A landscape with many valleys, sampled at points; each row gives a point and its height.
A ball rolls from a point to the lowest of its 2 nearest points, and stops where none of them is lower. Distance is the straight distance between rows; heights are no part of it.
Z_11: [129 115  96 110  89 114 126 137 161 121 142 127 205 113  97  81 125 153
 162 165  96]  (h 250)
Z_795: [124 177 117 156 129 151 108 169 123 153 144 143  62 144 110 161 143 111
 163 105 140]  (h 511)
Z_832: [125  99 147 159 184 107  86 142 163 115 109 144 103 134 117  38 106 167
 133 155  73]  (h 325)
Z_377: [ 86 136  79 133 135 106 126 101 144 113  72  93 139 150 153  88 111 172
 115 111 125]  (h 302)
Z_396: [133 176 176 102 109 135 142 155 171 106 134 116 120 153 152 150 190 180
 123 103 104]  (h 369)
Z_934: [104  97 139 166 138 111 168  89 116 101 117 146 143 129 154 149 155 150
 120 112 143]  (h 472)
Z_198: [134 177  85  71  99 132 127 106 108 155 140 111 106 130 162 165 151 102
 124 120 140]  (h 456)
Z_658: [141 155  93 127 129 154 108  95 137 189 169  86 161  92  49 141 137  95
 175 119 148]  (h 169)
Z_716: [ 82 137 117 104 146 132 107 133  98 110 135 159 139  71 131 122 125 131
 121 145 102]  (h 403)
Z_737: [165  99 110 172 157 145  97 117 149  88  98 178  92 105 142 142 106 151
 148  80 121]  (h 161)
Z_750: [186  97 155 132 112 131  96 124 181 114  90 173 134  98 156 100 136 171
 160 157  86]  (h 796)
Z_116: [ 90 139  61 123  87 137 111 185 119 137 106 129 128 132  95 131  62  74
 126 112 129]  (h 559)
Z_32: [178  99  88 176 166 114 119  92 123 126 124 171  75 120 191 135 118 131
 150 100 140]  (h 110)
Z_556: [167 140 104 100 158 135 100 123 124 175 155 114 110 136 116  95 131  92
 147 150 123]  (h 490)
Z_701: [119 165  86 109 139 118 138 158 186 119 156  76 126 163 141 111 145 162
 135 100 110]  (h 341)
Z_265: [144 123  85 146 165 119 176 133 115 110 198 158  97 158 149 121 143 106
 144  92 122]  (h 188)
Z_80: [ 81 137 131 188  94  91 138 124 125 131  59 116 112 182 145 170 143 153
 101  84 159]  (h 404)
Z_879: [ 43 145  92 125 116  88 123  91  73 143  88 125 159 131 127 133 113 120
 102 152 135]  (h 390)
Z_574: [141 131 115 163 121  97 120 120 147 155  74 111 100 159 148 165 140 128
 135  83 170]  (h 432)
Z_663: [ 82 147 117 103  50 116 130 199 136  94  99 118 159 134 117 122  82 146
 114 159 109]  (h 174)
Z_10: [125 142 108 119 150 124 100 120 166 101 111 115 140  89 135 119 108 178
 142 122 102]  (h 394)
Z_171: [126 104 123 117 156 166  88 123 106 138 124 153 119  92 102 157  82  94
 107  82 128]  (h 319)
Z_385: [184 100  96 180 187 109 147 119 105 100 174 145  73 150 181 116 123  95
 140  84 146]  (h 158)
Z_635: [185 111 168  89 122 125 172 114 139 137 154 114 125 152 171  95 171 115
 115 148 100]  (h 724)
Z_456: [ 92 151 142 162 126 112 150 177  74 174 149 103  95 120 135 144 153 111
 142 195 202]  (h 192)
Z_704: [148  99 172 149 187 128 119 144 163 127 137  97 125 122 118 110 134 163
 124 122 108]  (h 761)
Z_17: [154  98 159 150 176 160  88 113 160 105  94 170  98 134 137  68 107 167
 132 122  75]  (h 298)
Z_219: [136 115  68 136 179 136  89 113  96 143 141 142 122  86 127 130  99  85
 140 114 136]  (h 356)
Z_206: [219  86 138 132 110 126 107 150 178 116 132 170 121 143 133  66 107 140
 163 159 105]  (h 812)
Z_390: [158 195 105 113 115 112 124 152 154 169 116  61  85 144 175 190 138 125
 141 125 184]  (h 467)
Z_670: [123 140  93 136 129 106 123 139 186 136 127  90 170 148 100  85 137 145
 167 127 111]  (h 311)
Z_118: [169  80  99 127 175 161 143  76 123  76 173 151 133 126 167  89 105 126
 124 111 105]  (h 392)
Z_525: [137 142 154 137 107 137 141 149 121 174 181 111 152  95 103 153 158 130
 182 180 175]  (h 605)
Z_852: [161 119 104 117 119 130 181 121 130  46 121 108  89 163 209  64 103 137
 116 137 109]  (h 434)
Z_228: [125 153 162  87 114 129 117  90 152 149  94 118 163 105 124 132 161 166
 130 158 105]  (h 690)
Z_497: [ 53 151  88 194 119  84 130 121 120  97  82 140 125 153 132 157 122 166
 139  81 145]  (h 370)
Z_282: [155 142  89  75 119 148 116 103 121 157 139 141  97 161 155 101 147  96
 117 133 107]  (h 474)
Z_255: [127 123 120 137 137 127 116 180 121 175 152  99 115 169  72  51  94  73
 137 180 123]  (h 760)
Z_928: [ 64 174 143 118 123  93 110 171  87 148  84  97  93 147 139 128 129 131
  94 172 146]  (h 264)
Z_665: [173  95 101  96 152 158 176  71 104  93 171 107 120 153 187  86 126 102
  93 111 113]  (h 415)
Z_164: [113  93 172 135 104 147  96  99 101 174 102 179 155 103  64 140 150 104
 128 143 120]  (h 405)
Z_405: [114 182 122 139 170 107  97 122 118 139 134 117 129  78 114 189 122 145
 144 118 165]  (h 653)
Z_439: [173  63 162 166 155 168 141  95 154  63 108 170  99 137 158  81 126 154
 121 111  97]  (h 268)
Z_962: [106 136 138 123 157 106 151  74 107 169 159 121 169 110 120 161 199 125
 137 153 158]  (h 160)
Z_968: [127  88 162 156 109 130 133  85 128 168  96 159 163 126 100 176 156 118
 128 118 161]  (h 420)
Z_204: [145 118 184 132 190 138 123 144 161 149 163 107 107 178 112  76 168 143
 105 133  91]  (h 755)
Z_520: [108 135 141 140 110 149  97 140 117 148 140 102 184  88  34 176  89 102
 127 131 160]  (h 278)
Z_978: [154  92 160 140 123 118 207 134 100  94 159 120 112 180 148 132 167  92
  91  76 129]  (h 463)
Z_71: [ 64 138 156 124 116 101 118 120  95 159  78 122 172 105  83 152 108 117
  96 160 141]  (h 359)
Z_929: [110 215 127 116 124 151  83 108  98 174 135 150  84 104 118 131 181 136
 182 174 130]  (h 633)
Z_728: [ 72 152  91  97  99 133 152  86  98 155 144 142 144 160 105 154 180 106
 114  93 127]  (h 425)
Z_785: [163 115 180 155 122 116 180 154 140 112 153 130 116 165 137 157 192 123
 120 104 134]  (h 439)
Z_41: [ 97 131  74 119 184 131 112 124  68  97 154 161 111  79 149 119  93 111
 125 136 124]  (h 381)
Z_177: [140  79 146 169 160 121 164 115 110 113 133 106 118 159 139 126 140 123
  93  86 145]  (h 485)
Z_514: [141 102 182 144 101 131 107 121 175 115  68 157 137 118 131 158 127 177
 127 105 120]  (h 258)
Z_214: [110 105 163 161 122 139  94 155 112 146 109 163 135 110  71  98 130 118
 134 152 105]  (h 384)
Z_246: [ 86 208  86 128 149 112  93 111  90 145 131 156  97 110 124 153 176 142
 145 146 139]  (h 639)
Z_367: [125 159 130 128 158 122 116  85 129 191 160  73 162 100  88 169 174 125
 150 129 165]  (h 111)
Z_917: [138 190 101 112 142 155  86 140 123 178 147 105  67 143 118 122 144 106
 143 128 133]  (h 502)
Z_107: [146  61 102 137 108 134 148  97 116 144 116 154 158 142 125  97  98  74
 132 132 133]  (h 833)
Z_848: [179  75 107 118 140 148 151  99 137 105 156 142 151 113 142 145  93 105
 132  85 129]  (h 357)
Z_324: [151  86 134 105 190 148 108  60 105 156 133  98 143 130 147 113 142 115
  79 113 122]  (h 452)
Z_577: [136 136 130 115 127 123 192 140 147  36 126  91 115 128 196 118 120 162
 108 108 117]  (h 400)
Z_316: [128 135 145 122  68 126 134 179 137 122 174 119 190 112  95 147 156 163
 165 172 155]  (h 578)
Z_600: [114 110 130 105 117 140 111 107 117 122  83 133 146 116 126 152  67 114
  91  95 132]  (h 261)
Z_899: [171  87 196 140 143 127  77 143 164 154  93 160 120  93 120 101 133 162
 144 173 105]  (h 781)
Z_634: [126 123 138 157 175 136 115 176 138 165 187  81 120 149  62  75 122 115
 151 152 136]  (h 754)
Z_187: [154 151 169 139 101 129 152 187 158 105 151 119 100 134 148 176 164 154
 133 106 134]  (h 408)
Z_887: [118 163  96 107 124  95 174 148 147  91 126  61 118 163 189 114 128 150
 108 110 119]  (h 365)
Z_322: [166  90 115 167 152 142 161 108 163  87 173 156 106 178 149  94 151 135
 155  83 113]  (h 214)
Z_735: [ 76 116 115 133 157 101 109  85 140 107  70  84 174 115 121 117  76 166
 104 116 122]  (h 253)
Z_140: [ 68 155  68 115  88 107 151  79  88 122 108 147 140 161 153 134 144 112
 106 111 135]  (h 411)
Z_197: [168  89 202 163 180 124  98 130 169 156  79 117 105 107 138 129 136 163
 118 135 131]  (h 769)
Z_403: [137  92 131 141 126 106 167 154 129 142 155  99 123 196 111  52 104  88
 113 155 120]  (h 766)
Z_33: [157 120 165 149 178 143 117 156 158 156 201 126  86 171  74  71 142 112
 143 153 108]  (h 750)
Z_476: [160 124 146  80 113 141 139 108 170 146 112  94 143 149 139 116 141 138
 120 132 105]  (h 707)
Z_450: [145  95 163 183 109 135 117 131 158  75  89 180 116 101 151 165  99 162
 131  86 138]  (h 207)
Z_122: [ 97 124  89 133  88 107 138 132 123 109 113 163 169 115 129 105 118 142
 163 160 110]  (h 165)
Z_724: [201 131 181  96 121 134 174 164 117 147 184 116  98 144 149 100 179  82
 134 179 128]  (h 737)
Z_154: [ 96 150 135 125 123 111 145 177 101 171 119  87 110 156 118 114 150 105
 122 188 149]  (h 230)
Z_971: [165  67 149 195 123 145 134 130 166  64 143 185 120 164 124 102 139 156
 128  80  89]  (h 238)
Z_317: [158 101  96 118 148 161 159  88  86  56 129 118  78 156 195  52  90 106
  76 138 114]  (h 436)
Z_646: [145 108 167 110 120 101 173  95 116 161 142 116 182 101 139 182 159 114
 120 161 174]  (h 219)
Z_536: [134  84 129 105 163 113 154  85 100 171 140 101 163 130 149 115 151  96
  97 149 133]  (h 476)
Z_645: [123 202 145 122 108 171 115 116 112 175 177 132 122  85  97 146 167 129
 184 163 151]  (h 623)
Z_167: [103 143 172 100 117 150  99 116 134 142 104 144 118 125 112 148 152 137
 112 125 104]  (h 677)
Z_326: [ 82 160 114  85  50 121 123 130 130 110  89 151 173 112  98 130 103 130
 130 153 111]  (h 61)
Z_112: [ 96 118 110 117 156 113 104  64 107 122  95 111 144 104 152 146  93 143
  78 108 154]  (h 179)
Z_381: [168 148 182 132 153 159 145 167 122 161 190 110  62 174 118  86 163 107
 141 180 133]  (h 746)
Z_141: [102 160 168  99 140 173  86 112 107 138 142 149 122  79  89 188 134 129
 114 117 120]  (h 668)
Z_828: [ 94 163 103 146  69 146 128 173 120 148 127 153  95 167  92 160 141  89
 160 115 156]  (h 522)
Z_550: [125 139 168  86 121 140 115 143 103 132  83 122  92 128 157 115 122 135
  94 153 108]  (h 672)
Z_8: [147  97 161 107 107 134 135 167 128 112 179 144 192  83  99 148 132 143
 127 162 126]  (h 542)
Z_945: [189  83 142 115 103 120 176 104 144 123 155 124 188 104 146 172 122 113
 129 114 158]  (h 297)
Z_722: [111  91 194 164 128 101 164 119 124 136 114 145 150 121 120 203 157 141
 113 105 163]  (h 442)
Z_111: [ 91 179 106 154 164 104  86 119  70 135 122 168 107  61 118 177 134 137
 154 135 146]  (h 644)
Z_661: [100 160  95 115 107 110 125 120 179  70  78 111 149 118 157 125  90 187
 136 105 119]  (h 350)
Z_862: [145 173  82 143 129 105  87 129 142 182 100  71  90 148 147 184 134 109
 126  85 193]  (h 450)
Z_969: [141 148 138  62 119 137 131 175 141  86 118 110 113 112 177 103 101 146
 111 154  92]  (h 652)
Z_357: [ 73 173 133 103  71  96 132 185 125 120  73 111 121 123 141 126 110 138
 120 192 125]  (h 254)
Z_40: [108 115 126  99 195 134 112  86 108 127 134 118 144 102 145 107 141 146
 110 133  92]  (h 429)
Z_361: [124 187 147 106 169 140 111  80 119 151 165 138 146  74  92 219 147 138
 139 100 156]  (h 660)
Z_102: [133 116 198 145 113 123 131 152 167 113  90 128 113 155 152 136 168 183
 101 111 102]  (h 317)
Z_82: [139 103  65 110 114 140 125 154  99 120 135 137 124 116 126 110  32  55
 124 112 130]  (h 586)
Z_538: [114 106 174  87 103 153 143 107 109 123 165 166 187 113  99 149 161 127
 108 134 116]  (h 513)
Z_391: [ 71 152 108 143  96 112 138 128 139  72  94 133 152 140 131 185  89 157
 101  70 139]  (h 324)
Z_501: [106 132  78 133 106 122 161 190 117  78 146 125 117 160 138  93  86 112
 128 124 111]  (h 620)
Z_619: [ 91 142 167 121  83 128  86 135 114 154  81 133 177  82  37 171  78 121
 108 149 152]  (h 323)
Z_632: [177  80 104 138  94 139 129 113 159 113 114 182 133 142 143  85 107 114
 160 120 109]  (h 824)
Z_633: [139 127 117  91 101 137 158 190 118  53 158 130 113 115 159 101  85 123
 103 131  97]  (h 634)
Z_642: [124 136 152 141 110 125 127 113 152  74  79 136 126 120 157 195  76 166
 107  64 144]  (h 269)
Z_775: [134 100 143  82 112 146 155  91  97 162 137 154 158 138 139 122 161  94
 109 143 122]  (h 496)
Z_760: [108 178  97  73  77 130 143  88 118 156 144 110 172 132 105 162 154 102
 139 126 125]  (h 438)
Z_638: [105  94 132 180 145 106 104 185 137 119 117 152 124 125  94  61  99 140
 160 166  99]  (h 354)
Z_723: [111 113  58 140 121 115 155 175  84  87 148 159 104 116 143 123  56  84
 129 126 131]  (h 607)
Z_196: [116 151  98 134  63 139 118 197 141 150 126  97 113 161  84 148  90  98
 133 122 164]  (h 538)
Z_689: [131 119 104 127 125 154  97 145 128 157 164 113 166  77  54 132 107 100
 165 141 133]  (h 222)

Two balls start at each pair of points below. Name the first point that both come to, or write never.
Z_633 and Z_317: Z_367
Z_177 and Z_722: Z_32
Z_645 and Z_214: never
Z_574 and Z_934: Z_32

Where does a ball stop that starts at each point below?
Z_550: Z_367
Z_852: Z_326
Z_390: Z_32
Z_381: Z_112
Z_929: Z_112
